Points on a hilly landscape, in no order, each with its height.
A climber steps from a point to the highest of its 6 nearest points, and stops where none of them is higher. Distance is the straight distance between rows; heights are no part of it.
z763 height 471: [137 115 103  74  64  82 106  91 107 140 101  77 136  91  97  71 159 150
  71 120  98  55  65 109]
z403 height 498: [124  95 123  94  59  65 140 120 103 139 110 103 131  83 107  76 159 136
  71  92  84  38  44 110]
z235 height 377: [ 53  96 169  65  97  71 151  76 141 105 104  57 119  68 117 118  78 123
  71 113  69  65  86 133]
z210 height 175: [104  79 105 126 109 100  98 103 101 116 106  90 101  94 100  98  77 105
 104  90  78 135 133  95]
z786 height 416: [141 101  83 128 128 111  74 126  89  92  77 103 118 114  87 108 113  81
 107  98 101 125 130 100]
z38 height 283: [ 57 134  87 127 101 118 115  93  89  97  70 106  84 116 127 104  74 120
 104 123  84 127  99  91]
z273 height 89: [ 84 118 123 111  81 114 115  75 109 104 106  99  99 105 106  85  56 116
 112  86  75 123 122  82]
z113 height 286: [ 71 104  79 117  93 122 100 125  47  97  45 165 103  97 103 120  83 102
  98  74 115 136  92  97]
z145 height 394: [105  95  55 125 132 109  85 143  61  74  74 160 125 118  94  91 119  75
  95  75 112 126 120 100]
z876 height 114: [ 47 131  55  74 133 157 109 100 118  91 101  91  67  92 108 109  48  35
  86 139 107 118 133 110]
z707 height 190: [ 64  92  62 130  83 119  86 130  70  84  58 137  81  71 124 125  81  68
  91 123 106 137 108  80]
z809 height 238: [112  98 138  85  96  95 106  61 139 112  90  81  89 101 108  76  90 101
  88  83  79 110 103 110]
z107 height 421: [133  98 101  86  39  80  86 117  98 109 115 104 117 104 107  90 157 119
  98  75 113  68  75 109]
z57 height 525: [129  80  86 121  92 134  67 117 116 101  63 106 116  99  85 103  88  76
 118  98  92 125 146  99]
z14 height 284: [119  97 117  91  94 114 112  82 140 130 117  77  98  92  84  63  83 104
 124 106 102 114 113 126]
z827 height 511: [153  95  71 106  68 124  36 109 132 122  97  71 101  72  67 101  94  62
 125 102 112 101 112  83]
z524 height 293: [138  74  70  86  47 120  72  89 128 153 126  58  95  41  53 110  88  61
 107 118 119  82 135 108]
z970 height 300: [147 138  55 117  76 117  43 119  99  98  93 108  93  84  90  88 125  63
 129  81 146  88 117  71]
z191 height 30: [ 82  98 107  70  80 141  89  91 134 132 129  65  98  76  80  95  67  84
  98  87 130  98 159  87]
z556 height 66: [ 59 116  93  82  97 155 108  89 109 106 140  77  91  70 105 103  54  60
  99 117  89 104 131  79]
z803 height 531: [141 110 109  73  61  89  97  95 135 128 112  64 120  79 100  61 123 141
  88 130 123  77  60 124]
z830 height 476: [105  82 133  67  96 123 111  71 153 131 109  73 113  89  84  83  72  86
  99  74 115 118 114 128]
z668 height 489: [114  84  44 123 108 143  70 126  58  76  40 146 122 109  83  98  85  58
  88 110 124 106 161  90]
z565 height 357: [113 111 148  74 124  75 151  65  98  83 100  99 123 105 111 111  99 112
  50 124  91  90  60  93]
z206 height 50: [100  94 102  59  75 118 113  92 144 141 132  58 108  76  70 110  68  86
 115  81 159 111 152  95]
z58 height 451: [110  97  52 137 138 128  81 138  50  79  70 164 131 115 100  97 113  69
 107 101 113 106 153  96]
z336 height 358: [ 84  91  49 126 140 135 100 137  35  91  51 159 115 113 103 116  96  70
 101  85 110 134 132  89]
z480 height 614: [121  70  70 126 119 145  70 127  84  78  62 139 120  97  93 100  97  56
 107 113 124 113 152  91]
z496 height 159: [116  78  89  68  77 120  92  95 138 131 126  73  93  80  39 112  65  68
 114 111 169 104 177  93]
z271 height 57: [ 59 101 120  66  73 123 119  56 122 100 143  78 106 100 122 121  71  91
 127  92  84 105 124 107]
z679 height 473: [140 119  83  92  52  79  82 105 105 126 103  84 115  92 110  95 128 123
 112 104 114  99  90 108]
z401 height 405: [109 109 128 110 133  84 142  74  49  96  94 114  94 125  94 111 129 120
  77 106  84  79  64  96]
z443 height 63: [ 80 113 104  60  97 139  88  89 142 101 126  70 113  74  80 106  52  62
 115 108 143 113 143  53]
z599 height 444: [103  72 134 117 114  33 120 124  80  94 124  99 109 111 106 100 145 136
 100  86 105  58  58 125]
z683 height 320: [132 103 171  60 128  51 140  80 134 114  98  65 111  75 113  74 110 114
  86  81 100  77  49 106]
z245 height 316: [131  83 121  96  60  69 105 121  77 123  96 113 102 121 105  85 159 123
  74  53 100  60  75 103]
z236 height 177: [118  71 117 114  95 117  85  85 117 120 107  75 104  91  80  94  85 111
 128 108 112 124 137 120]
z536 height 164: [ 87  81  97  97 107 132  80 103 132 130 114  62  90  79  59 111  62  87
 123 100 118 112 182  93]
z181 height 368: [ 73  91 146  86  85  91 120  57 115  76 104  90 100 115 122 118  91 119
  60 120  53  90  75  91]
z998 height 420: [160 122  85  89  36 109  74  97  90 123 127  92 107 105  93  99 130 102
 109  73 125  86  93  94]
z25 height 126: [114 122  57 106 132  97  82 132  60  82 108 128 108 115  79  83 118  64
 128  70 106 114 129 103]
z455 height 47: [ 87 107 135  37  63 108 115  41 141 102 112  53 116  77 117 111  77 130
 116 102 111 102  96 107]
z354 height 475: [114  78  65 126 113 128  73 131  77  79  73 122 119 119  90 120  90  84
  95  94 107 135 126  96]
z157 height 265: [ 70  84  79 129  93 119  85 129  66  93  49 139 118  90 109 125  89  94
  92 107 100 150 103  75]
z503 height 196: [114 106 141  85 113  61  99  91  86  99 107  98  96 110 111  74 125 122
  97 110 103 104  99 120]
z688 height 64: [ 70  98 119  24  61 114 118  56 134 110 130  57 125  79 112 130  71  96
 126 102 114 114 113  97]
z418 height 491: [ 73  86 102 121 171  61  94 117  47  88 110 154  99 108  95 110 146 130
  94  64  58  85  39  88]
z592 height 103: [126  97 110 109  79  92  87 119  73  81 118 111  89 150  97  96 143 100
 108  62 100  68  91  85]
z897 height 325: [130  69 115  96  85  61  96 107  70  97 109 119  97 135 107  90 145 119
  97  63  90  56  77  94]
z853 height 386: [154 118 105  87  62  86 121  85  87 170 111  74 168  42  79  72 165 152
  82  92  79  71  69 123]
z412 height 352: [ 92  92 166  54 101  91 131  51 128  83  98  89 113  88  99  91  81 103
  79 102  68  91  87  99]
z921 height 290: [128  68 143 110  70  64 113 130  87 121  89 112 113 101  99  75 158 124
  78  59  86  63  46 116]
z750 height 266: [104 106  49 141 118 127  47 144  61 100  92 134 123 107 111  63  89  46
 109  99 121  91 126  96]
z535 height 497: [141 100 103 100  71  99  77  85 125 127 122  57  96 100  91  71  98 106
 109 129 109 106  92 146]
z67 height 603: [120 102 161  39  88  78 132  53 155 113  88  63 116  69  95 100  95 115
  57  77  53  85  67 109]
z355 height 410: [117  63 130 112  87  57 110 113  85 105 108 116 120 125  93  99 148 118
  86  57  95  52  64  95]
z969 height 490: [150 125 117  69  85  66 111  98 160 126 107  77  91  88  91  64 107 126
  87 121 100  87  63 121]
z49 height 355: [147 136  82 108  53 115  51 111  98 114 108 100 110  93 100  97 109  94
 106  75 140 100 104  84]
z985 height 431: [148  98  85  94  44 125  29 100 115 145 126  78 137  65  61  96  92  96
 114  82 143 126  86  87]
z54 height 389: [100 122 127 102 128  79 115  60  66 104 106 135  95 115  89  92 108 124
  89 127 105  97 107 110]
z968 height 384: [105  87  46 110 124 102 103 120  57  79  64 137 116 130  99 112 117  97
 115  86  96 134 135 102]
z477 height 264: [141 131 144  49 114  39 121  86 132 107  95  86 115  85  92  73 135 123
  61 115 128  90  56 113]
z676 height 51: [138 117  93  93  96  87  74 109  82  90 108  98 101 112 110  98 130  96
 112  81 103  95 116  99]
z753 height 270: [121 112 121  77 106  49 117 106 103  96 118 101  85  92 104  84 145 124
  87 110 120  76  62 135]
z711 height 39: [ 64  95  84  91 107 138  77  99 111 111 114  87 100  54  72  99  52  90
 105 110 136  98 155  89]
z716 height 237: [112 115 140  91 120 101 126  69  98  99 111 110  99 117  92  88  84 131
 110  89  90 115  88  98]
z153 height 527: [ 93 104  85 101 139  66 104  96  39  90  86 150 102  94 109 122 125 120
 111  85  62 111  80 125]
z773 height 327: [ 53 125 105 135 140  99 159  90  49 103 102 136  57 122  93 139 131 124
  94 105  77  54  60 116]
z727 height 472: [ 80 100  73  93 137  85 100 120  47  87  92 128  99 128  99 106 131 103
 114  73  85 116 100 102]
z248 height 261: [ 48 107  84 125 101 105 135 106  55  76  57 132  56 115 131 116 100 122
 113 126  99 115  81  97]
z604 height 70: [ 75 115  97  89  82 126 110  65 127  71 150  61  95  76 109 123  39  71
 115 104 110 101 121  76]
z499 height 136: [ 52 107  74  96 124 142 117 120 115  84  78 111  54 108 128 114  66  43
  77 110  98 129 145 122]
z807 height 203: [121 113  71 117 101  99  75 144  86  75 114 102 110 128 104  86 125  78
 113  82 106  88 114  85]
z799 height 429: [148  77  76 111  49 107  50  73 128 150 112  69 113  74  70 103  86  77
 116  97 109 101  96  91]
z211 height 161: [ 43 101  68 122 138 113 130  98 119  67  63 103  42 116 133 124  68  54
  91 114  97 129 110 116]
z816 height 356: [124 106  53 136  94 122  43 148  63 100  62 151 101 105  94  88  98  41
 103 123 121  71 146 100]
z978 height 345: [126  80 149  40  93  83 120  67 151 119 104  76 103 101  89  90 104 117
  86  88  87 105  95 117]
z475 height 474: [149 101  81  99  50 116  50  99 120 145 121  68 124  83 100 109 109 117
 123 101 114 100  68 106]
z68 height 180: [ 43 118  87 101 137  94 143  85 133  50  79 100  45 125 131 109  81  87
  59 106  73 130  76  88]
z373 height 127: [150 108 116  84  95  73  65  91 104  95 117  73 110 124  91  82 124 122
 117  96 108 105 107 123]
z174 height 381: [125 136  96 105  81  55 119 106 126 130 119  73 119  99 103  77 122 139
  71 121 106  52  54 123]
z605 height 229: [ 65 106  89 140  97 118 107 103  74 102  72 109  88  85 120 109  74 102
 114 119  89 134  95  89]
z971 height 223: [ 92 105  68 110 120  78  83 122  78  76 109 121 106 144 101  96 140  85
 113  71  82 104 107  92]
z164 height 303: [143 114  82 101  56 100  59 108  97  93 118  98  95 133 103  93 141 100
 124  61 113  86  87  87]
z841 height 176: [ 56 110  82  97 111 116 122  99 117  64 115 101  70 121 120 112  83 105
  76 100  55 131  90  93]
z391 height 508: [ 80 109 139  80  93 121 114  49 126 101 117  81 112  90  99  82  69 112
  93  86  96 114 110  97]
z667 height 95: [ 62 110 117  72  67 118 123  66 131  78 135  66  97 100 118 115  79 104
  99 107  68 111 111  84]
z263 height 309: [ 90  91  64 111 119 100  73 139  59  91  99 146 112 132 105  84 128  81
 119  78  89  97 105  86]
z916 height 287: [ 57 110  92 108 110 110 139 107 115  72  88 122  49 134 100 116  76 127
  89 122  82  85  95  86]
z844 height 467: [ 59 110 114 116 142  95 133  92  44 105  79 139  77 107 103 125 133 122
 101  91  72  84  81 114]
z298 height 194: [ 79 113  96 115  99 114 102 109  96 113  97  95  84 102 106  99  59 106
 104 105  84 114 108  73]
z256 height 267: [127 109 146  68 135  83 117  77 106 103  97  85 109  96  90  77 114 125
  79 116 116  86  74  96]
z932 height 374: [146  92  71 117  82 111  54 107 136 125  90  59 104  89  85 109  94  69
 118 101  91  96 127 120]
z484 height 318: [130  88 108  98  48  68 115 134  93 130 121  94 126 101 104  71 157 127
  88 108 107  57  74 122]
z306 height 168: [ 34 120  88 122 147  86 134 106 111  53  67 125  39 150 139 126  88 108
 110 129  98 118  83  98]
z582 height 233: [ 57 115  88 116 108  93 127  86  98  79  86 119  52 119 123 109  61 108
  90 108  67  99  99  79]
z991 height 379: [ 95 104  80 112 128  97  98 120  55  91  76 116 118 105 104 122 114 101
 122  82  90 135 115  88]
z328 height 524: [148  98 109  85  62  77  78  90 126 115 122  73  95  90  90  75 117 123
 102 120 117 107  71 118]
z45 height 565: [147 106  93  69  44  88  82  87 129 134 116  62 125  54  86  76 122 145
 115 118 107  85  62 119]
z60 height 470: [ 94  62 136 145 143  47  78 124  55  89 134 127 107 118  98 118 142 144
  72  65  74  77  45 110]
z497 height 128: [ 38 101  74  95 121 138 123 101 108 107  88 119  54  79 117 113  61  62
  93 136  91 107 112  92]
z947 height 481: [102  79  86 125 101 123  62 137 117  90  74 119 118  91  76 109  89  68
 109  95 108 120 149  94]
z805 height 222: [102  95 115  82 108 123 114  65 148 131 125  62  99  83  90  86  82  96
 121  82 122 115 129  91]
z458 height 167: [ 54  99  60 133  91 117  96 143  70  74  64 138  74 105 137 134  77  54
 104 122 108 138 101  95]
z140 height 208: [ 88  97  57 142 121 105  61 154  32 106  83 160 108 113 102  62 125  51
 118 103 122  78 109 122]
z874 height 366: [125  77  91 138 108  99  76 111 106  99  81  80 104  91  90  88  93  86
 115 104 100 135 133 107]
z359 height 310: [ 91 114 106 119 108  95 126  83  71  91  87 116 114 118 107 105  96 140
 115 104  82 123 108  74]
z902 height 469: [144  73  90  97  39  99  50  88 121 144 119  64 140  70  68  89  94  98
 122  91 125 134  87  86]
z376 height 504: [163 113 106  81  25  96  84 101  94 121 101  89 120  89 101  91 132 138
  93  85  99  70  70 122]
z636 height 437: [112  59 133 113  97  61  83 109  75  68 124 124 103 129  92  86 125 126
 100  64  82  48  79  85]
z382 height 307: [106 108  76 139 124 115 100 117  81  81  92 110 115 100  95 119 104 110
 116  97  92 131 133 100]
z601 height 423: [138 135 110  84  78  57 141 101 168 133 109  62 127  86  88  52 122 149
  84 115 124  54  43 115]
z867 height 82: [ 61  80  64 125 115 144 100 126  86  69  54 122  28  94 122 123  57  25
  85 139 120 127 134 138]
z560 height 280: [136 127  69 120  89 132  41 134  99  90  73 128 113 115  84 103 105  46
 112 105 120  91 111  90]
z31 height 113: [ 49 104  70 130  97 136  96 115  87  95  86 131  52  88 127 121  67  56
  84 133  91 111 112 103]
z111 height 251: [ 78  90  61 136 124  86  62 149  48  98 104 145  99 148  94  58 104  95
 135  78  84  64  81  91]
z438 height 106: [ 70 129  47  65 118 155 112  83 130  91 107  87  89  82 120 130  64  52
  95 130 103 110 128  91]
z371 height 312: [ 88  97 149  94 110  93 161  56 103  79  98  94 120 125 119 132  91 145
  62 116  81  86  57  93]
z677 height 455: [127  80  81 101  72 109  73  86 154 162 118  51 116  70  80  81  75  75
 129 103 103 104 113 125]
z483 height 413: [135 101 118  87 106  59 104 101 130 113 108  84  92  95  96  57 123 135
  75 129 127  75  81 132]
z891 height 385: [137  95  57  96  66 122  24  92 117 132 100  85  94  58  38  95  88  67
 110  99 120  99 111  81]
z9 height 297: [115 101 137  92 105  50 121 113  99 124 125 100 123 101 104  73 143 116
  88 103 114  60  58 136]
z33 height 124: [ 76 102 150  47  65 111 135  55 138  89 125  76 123  71 121 107  88 122
 107  72 100  88 110 109]
z176 height 378: [109 112 175  80 117  68 155  64 116  93  79  80 115  80 105 117  97 104
  68 114  79  94  49  96]
z429 height 519: [137  86 106  82  35 105  69  91 110 141 109  76 130  70  80  77 105 145
 101 101 118 116  58 115]
z360 height 319: [119 111 166  75 128  82 134  60 122  95  98  89 103  86 104  77 106 117
  67 107  94 105  82 103]
z377 height 477: [125  80 103  86  78  94  89  85 158 132 129  57 101  96  84  46  97 118
 117 115 111  93  89 134]
z249 height 65: [ 50 100  81  95  89 134  80 103 109 121 111 101  97  47 107 110  49  63
 112 118 111 112 137  68]
z588 height 279: [135 108  85 113  89 110  50 120 113  80  94  81 100  97  77 112 111  72
 118  98 103 113 109  88]
z779 height 299: [ 75 115  88 124 112  98 151  96  72  77  70 116  61 132 112 111  90 141
  88 125  89  80  76  84]
z770 height 380: [ 96 128 125 117 127  90 139  71  70  87  85 117  90 126 109  99  88 127
  93 120  84  98  82  85]
z160 height 195: [ 59 104 125  97 151  72 148 104  98  47  91 118  71 143 125 162 114 136
  73 101 110  88  38 122]
z444 height 49: [ 95  99 114  34  70 112 112  74 151 110 133  66 118  63  76 124  61  75
 123  97 150 130 128  81]
z8 height 281: [121 113 157  67 147  67 125  98  87  92 109  99 107  97 105  70 116 113
  81 107 119  88  80  98]
z166 height 438: [134  67 114 143 153  80  69 135  73  79 117 138  96 139  88  98 129 147
  89  71  74  59  33  87]
z808 height 100: [ 39 106  72 114 100 130  98 101 105  96 111 101  82  82 115 106  51  72
 107 118  95 104 129  73]
z845 height 255: [162 113  65 124  84 124  34 138 106 114  88  88  98  83  68  88 104  82
 107  94 110  92 109  52]
z352 height 417: [116  69 128 149 125  75  95 135  66  87 110 130  98 152  89  78 143 134
  93  59  81  38  57  97]
z931 height 258: [ 72 115 121 116 126  95 161  93  85  61  82 119  67 143 104 133 103 141
  82 116 100  72  68  97]
z479 height 257: [134 127  69 132  90 112  45 148  95  91  99 107 125 116  92  78 124  68
 132  89 101  78 112  78]
z11 height 80: [ 77  93 101  42  87 132 105  62 124  95 154  42 116  83 118 131  58  87
 129 105 129  98 115  72]
z532 height 388: [ 79 112 115 113 122 101 141  75  53  86  96 120  97 125  92 104  96 136
  97 109  83 107  89  72]
z785 height 90: [ 56  77  68 136  84 130  80 125  81  80  64 144  58  89 136 146  81  48
  83 131  97 119 120  90]
z132 height 308: [106  72 128  26  91  98 112  77 153 119  98  68 124  74 100  70  77 128
  87  85  81  93  94 120]
z777 height 409: [135  79  90 107  75 102  66  99 142 135 107  63 103  68  88  96  80  67
 122 106 111 110 120 119]
z297 height 443: [155  99  86 100  62 111  51 105 128 135 111  58 121  62  94 106 103  88
 112 105 116 115  81 106]
z469 height 361: [131 105  99 116  85 104  75 113 135  97  85  71  97  99  95  95 101  97
 127 106  89 116 128 108]
z106 height 359: [157  89  69 113  91 130  29 121 116 118  75  98 104  82  84  95  91  56
 126 103 116  83 124  88]
z450 height 351: [104  67  58 119 105 138  71 135  78  77  59 162  92  92 110 105  67  77
  61 116 105 134 139  76]
z864 height 181: [ 54  96  82 105 136 107 131  91 114  57  72 102  49 111 135 116  69  81
 100 106  80 139  96 110]
z976 height 94: [135 108 120 101 127  73 106  86  85  99 110  92 100 112 103  92 143 123
 104 119  99 112 108 119]
z85 height 457: [ 87  94  57 111 131  93  91 141  60  75  71 152 107 143  95 103 119  72
 105  71  95 125 105 102]
z501 height 448: [ 95  89  56 120 123 146  82 132  58  82  53 167 108 110  84 111  83  69
  70  97 140 110 134  97]
z530 height 179: [100 104  58 143  93  91  63 148  56 105 105 125 112 109 108  60 116  72
 125  76 108  77 102  85]
z553 height 414: [127  79 131  75 103  89  92  68 150 133 118  74  91  97  92  51  86 103
  99  88 103 103  93 129]
z793 height 399: [ 77 116 129 116 165  52 153  76  41 103 125 111  87 108 112 104 132 121
  80 110 100  75  54 102]
z167 height 317: [132 108 103  82  77  44  76 110 105 100 117  87 107 111 117  89 135 126
 100 115 111  81  87 124]
z237 height 97: [ 56 140  68  94  98 139 117  80 126  88 133  93  89  79 116 128  72  63
  98 109  93 109 115  91]
z420 height 343: [ 78 118  88 119 106  94 126 100  76  78  72 108  96 122 108 116  82 131
  92 113  86 117  95  79]
z752 height 244: [104 112  51 145 104 105  50 155  53  94 103 130 107 129 115  66 120  36
 113  99 113  68 110  86]
z614 height 235: [ 58 111  62 132  92 114 103 130  45  84  55 145  76  87 131 122  82  83
 105 119 110 140  87 105]
z756 height 133: [113 118 110 108 137  55  96 104  72  90 109 100 118 111  92  95 142 119
 109  96  97  99 101 109]
z239 height 285: [ 87  83 151  51  68  97 143  58 142  91 122  73 108  81 123 116  86 107
  83 116  67  84  99 119]
z628 height 101: [ 30  75  79 110 151 165 111 103  88  81  57 123  46  98 130 127  65  26
  67 120 122 111 154 151]
z129 height 165: [ 77  91  81 112 124  88  62 147  55  82 113 133 104 147  97  60 133  95
 137  60  82  63  88  81]
z570 height 478: [125 102 113  92  89  68  86  96 132 132  97  63 111  93  96  69 101 126
 115 133 107 120  78 118]
z966 height 462: [ 91  72 119 105 130  48  91 123  61  76 120 119 104 111  86 109 152 128
  92  81  84  64  60 113]
z441 height 330: [120  98 113 102  87  92  88  97 103  98 120  56 104 102 101  89 101  99
 119 106 105 123 104 127]
z485 height 56: [ 78  80 120 101  97 131  96  85 128 111 120  74  95  70  85  90  68  87
 127  76 110 104 154 118]
z545 height 178: [ 81  94 134  75  79 116 113  52 131  98 125  77 111  95 107 102  73 111
  92  93  80  88  97  81]
z539 height 84: [ 59 131  86  81  90 114 128  87 131  80 135  65  97  95 129 114  68  82
  98 111  79 112 118  95]
z940 height 324: [ 76  95  69 126 104 121 102 121  64  98  58 124  91 118  95 123 109 114
 107  83  86 120 105  83]
z612 height 29: [103 107 100  46  74 131  79  72 147 117 111  49  97  57  56 113  51  74
 111  95 159 117 146  60]
z564 height 311: [ 65  87 123 103 105  84 150  55 130  69 108  96  85 103 125 146  97 113
  63 122  67  99  64  92]
z462 height 329: [ 81 113 126 118 138  81 169  76  67  94 107 125  83 149  89 136 124 129
  73 114  82  57  49 100]
z558 height 371: [ 81 113  96 125 110  93 118  96  66 103  74 121  91 107  96 123 110 131
 108  95  89 117 105  76]
z685 height 336: [111  78  97 111 107 119  77 114 112  99 106  79 111  77  79 117  83  84
 125  95 109 108 165 106]
z312 height 201: [124 105 115 103 107  41  89 102  85  87 127  94 119 107  92  81 152 135
  91  94 106  80  90 126]
z900 height 402: [121  69  84 103  57 105  86  81 131 135 124  50 105  75  52 102  81  69
 132 108 124 111 149 129]
z579 height 92: [ 66  88  73 114  68 140  44 119  90  87  61 142  93  49 100 114  71  87
  88 118  90 119 134  84]
z999 height 158: [ 36 127  86 110 159 107 141 110  99  65  59 133  52 123 125 102  74  56
 108 113  89 134  94 105]
z489 height 236: [125 103 128 101 110  68 107  78  87  79 102 105 109 106  87  96 108 125
 102 114  94 109 119  99]
z859 height 250: [ 65  92 122 100 133  79 168  99 105  50  79  97  72 127 121 141 100 130
  70 113  87  98  72 103]
z390 height 191: [104  80 103 121  86 108  91 101 117 114 113  94 103  72  86  99  70  98
 107  92 102 130 149  94]
z101 height 153: [ 79 104 122  28  79  87 127  64 134  90 126  52 105  69 115 114  74 105
 112 130 102 100 105 109]
z95 height 353: [100  83  82 121 145  63  79 134  62 100 104 133 118 159  82  77 126 105
 115  69  65  77  72  73]
z200 height 242: [121  96 147  88 132  37 108 101  95 100 110  98 118 111 110  73 140 132
  73 104 108  79  70 111]
z590 height 230: [ 55 101  95 108 119  89 120 101 124  69  75 113  55 128 126 110  78 101
  82 123  80 115  76  84]
z655 height 436: [123 100 142  50 113  87 117  56 142 126  96  69 103  87  92  96 102 124
  73  90  89  95  86 126]
z100 height 425: [ 83 105 112 109 160  64 126  86  38  93 104 130  95 125  97 105 133 122
  89 100  92 100  87 103]
z365 height 426: [ 72 108  99 114 135 105 130 103  40  94  69 126  73 133  95 115 125 121
  94 112  69 105  88  97]
z678 height 232: [135 110  70 112 108  90  98 135  64  96 105 111 122 131 104 101 123  78
 124  84  89 109 126  91]
z32 height 81: [ 56 119  74 104  99 138 106  83 120  92 139  94  80  92 113 105  60  77
  96  97  84 107 111  84]
z658 height 188: [ 86 101 117  62  67 136 130  64 150 120 129  82 114  80 104 100  79  92
 117  60 116 106 118  87]
z562 height 424: [103  87  94 114 134  77 108 132  81  65 121 119  88 124  91  87 131 111
 102  80  81  79  79 109]
z133 height 282: [ 58  85 144  94 107  60 158  83 127  79 112  91 115  89 134 135  92 127
  62 137  60  93  69 125]
z514 height 129: [ 83  96  92 135 105 132  68 119  98 113  69 114 116  65 103  91  71 103
 107 105 104 132 128  89]
z780 height 202: [ 38 102 107  93 160  94 152  96 102  64  60 123  40 149 109 135 112 122
  83 113  91  98  72  95]
z986 height 34: [ 89  93 118 107  99 121  94  88  94 122 104  88 108  89 114  71  70 109
 123  93  98 128 130  97]
z463 height 169: [125 104  83 110  93  99  73 114  84  83 107 107 120 116 100  93 127  70
 115  92 102  95 112  97]
z346 height 449: [ 75  99 142 118 150  36 113 103  39 107 118 122 107 104 111 121 140 131
  80  92  76  90  47 106]
z372 height 450: [ 98  95 169  75  85  65 128  60 109 101  97  63 122  85 108 106  80 112
  65 102  73  78  69 100]
z389 height 48: [104  92  90 112  81  91  65 133  57  90 127 128 105 129 105  79 136 103
 117  61 104  47  83  75]
z369 height 239: [ 89  97 156  43  78  95 136  42 148  95 103  65 109  68 106  99  84 117
  97  79  81  96  96 119]
z451 height 166: [ 70  88  98 139  85 128  86 121  90 100  84 110  87  77 121  97  61  92
  99 103 101 122 133  79]
z64 height 406: [168 110  83 112  47 106  47 112 111 108 110  93  94  83  93 111 135 103
 123  78 114 105  75  86]
z851 height 98: [ 77 106  64  56 102 137 116  77 140  85 124  72 109  83  95 141  73  60
 113 113 104 113 122  56]
z253 height 234: [ 52  97  59 126 113 121 115 122  72  77  58 126  69 118 126 129  82 104
 112 132 106 118  95 108]
z182 height 533: [118  73 104  80  90 114  96  76 147 155 124  66 108  89  64  90  80  85
 120  85 121 113 137 143]
z880 height 344: [ 76 134 109 117  90 111 149  79  95  92  93 121  76 126 104  97  89 146
  83 108  72  99  78  81]

Call two points neighbours if one is among the 6 nearest of the other. Go from one point of each pair to the other, from neighbour to neighbour, staying as high as possible. Name the lowest point that can't be avoided.
z57, z827: z469
z67, z403: z553
z153, z480: z145
z403, z45: z763

For each start below, name the point where the climber stops.
z676: z45
z808: z153
z306: z153
z497: z153
z780: z153
z31: z480
